Each scene shows the same named points in several views. A view is turned or mirrored, shifted and resized as a whole, has a little noise and may leave points out.

Scene 1
View 1
J_594: [  8  -5  32  -7   0 -14  -9 -19  21 -22  12  -7  -6  20  11 -26]
J_635: [  0  -4  14   4   3   3 -12 -25  24 -12   5   7  -3   2   6 -16]
J_776: [ -2  -4  12   4   5   4 -13 -24  24 -12   5   9  -5  -1   7 -16]
J_106: [ 17  -5 -21  11  -2   7   2 -19  22  -1  13  20  -6 -13   1   3]
J_68: [  0  -1 -14   5   6   7  -7 -19  30  -1  13  22 -13 -13   2 -12]
J_60: [  9  -5  -2   9   1   6  -5 -23  23  -7   7  13  -3  -6   5  -5]
J_406: [ -4  -4  17   2   6   4 -15 -25  25 -13   6   7  -5   3   8 -20]
J_476: [-18  -1  16   3  13  11 -23 -27  30  -9   3  12  -9  -3   7 -27]
J_964: [ 11  -4  -6   9   0   5  -3 -21  22  -5   9  15  -3  -6   3  -4]
J_40: [-19  -1  26   1  12   7 -25 -27  29 -12   1   7  -7   2   9 -30]
J_241: [  6  -8  17   9   1   6 -11 -27  20 -14   0   6   4   2   7  -8]
J_689: [-17  -5  25   6  10  12 -24 -31  27 -11  -5   8  -2   0   9 -21]
View 2
J_60: [  2  11   5 -14   8   1 -24  14  -5  -5  -8 -13   1   5  17   3]
J_106: [  8  14  12 -10  14  15 -34  27   3  -4  -4 -18   0   4  22   5]
J_635: [ -6   8   2 -19   4  -9 -16   3 -10  -5 -10 -10   1   5  13   0]
J_594: [-15  -1 -23 -34  -4 -12 -10   4 -19  -6 -19   0   7   2   6  -1]
J_406: [-12   4  -5 -24   2 -10 -13   4 -14  -5 -13  -7   2   4  11  -2]
J_68: [ -8   4  17 -11  16   6 -26  17  -3  -3   0 -19  -5   3  20   0]
J_689: [ -9   8  12 -15   6 -23  -8 -14 -17  -5  -8  -9  -2   5  11  -1]
J_476: [-18   1  15 -16   8 -18 -11  -8 -15  -3  -4 -12  -4   3  13  -4]
J_776: [ -7   6   4 -18   6  -9 -17   3 -11  -5  -8 -10   0   4  13   0]
J_40: [-19   0   9 -18   5 -23  -6 -13 -18  -4  -5  -9  -4   3  11  -2]
View 3
J_241: [ 16  28 -39   2  20 -15 -14  10   4   8   2   4  -3  -1  16  20]
J_40: [ 20   1 -31   6  26   3  -8 -13  23 -17  -9  -2  11  -8  24  33]
J_776: [ 13  20 -25   6  20  -7 -11   5  11  -8   1   1   0  -3  14  24]
J_476: [ 18   8 -25  10  27  -2  -8  -7  25 -20  -3  -8   7 -10  17  36]
J_406: [ 14  15 -26   4  20  -4 -10  -1  11  -6   0   4   2  -4  18  22]
J_635: [ 14  21 -27   6  18  -8 -12   3   9  -3   2   2  -2  -2  14  21]
J_60: [  8  36 -18   9  18 -19 -11  18   7  -4  10  -4 -10  -2   3  19]
J_594: [ 16   1 -24 -10   5   8 -15 -11  -4   6  -4  27   6   9  30   2]
J_964: [  7  40 -14   9  17 -19 -14  21   5  -4  14  -3 -12   2  -1  17]
View 4
J_40: [ -9   7  18  18  -2  12 -49  -6 -20 -20  10  -9  16  13  26 -22]
J_964: [-32  31 -20   6   3 -16 -32  20 -14 -18  14  -5  11  -4  -9   8]
J_406: [-16  13   6  16  -9   4 -45   7 -18 -15  11 -10  17   2  12 -10]
J_476: [-16  11  10  17   8   8 -43  -6 -17 -23  13  -9   9  15  27 -18]
J_241: [ -9  19  -6   8 -16  -4 -41  16 -22 -23   5  -9  26   1  -7  -3]
J_106: [-44  42 -32   2  14 -26 -24  23  -9 -18  16  -3   4  -7 -14  19]
J_635: [-22  20  -3  13 -12  -6 -42  17 -14 -11  12  -7  17  -4  -1  -3]
J_60: [-28  28 -17   6   2 -13 -35  17 -14 -19  12  -7  12  -2  -4   6]
J_68: [-43  31 -19   8  23 -15 -30   8  -8 -17  20  -4  -2   2   7   7]
J_689: [ -3  10  10  12  -1  11 -45  -5 -25 -31   5 -11  20  18  19 -20]

Which points are out of place in each view (at most two, in the order of its rows)? Write - if all are in place.
view 1 => -
view 2 => J_406
view 3 => -
view 4 => J_635
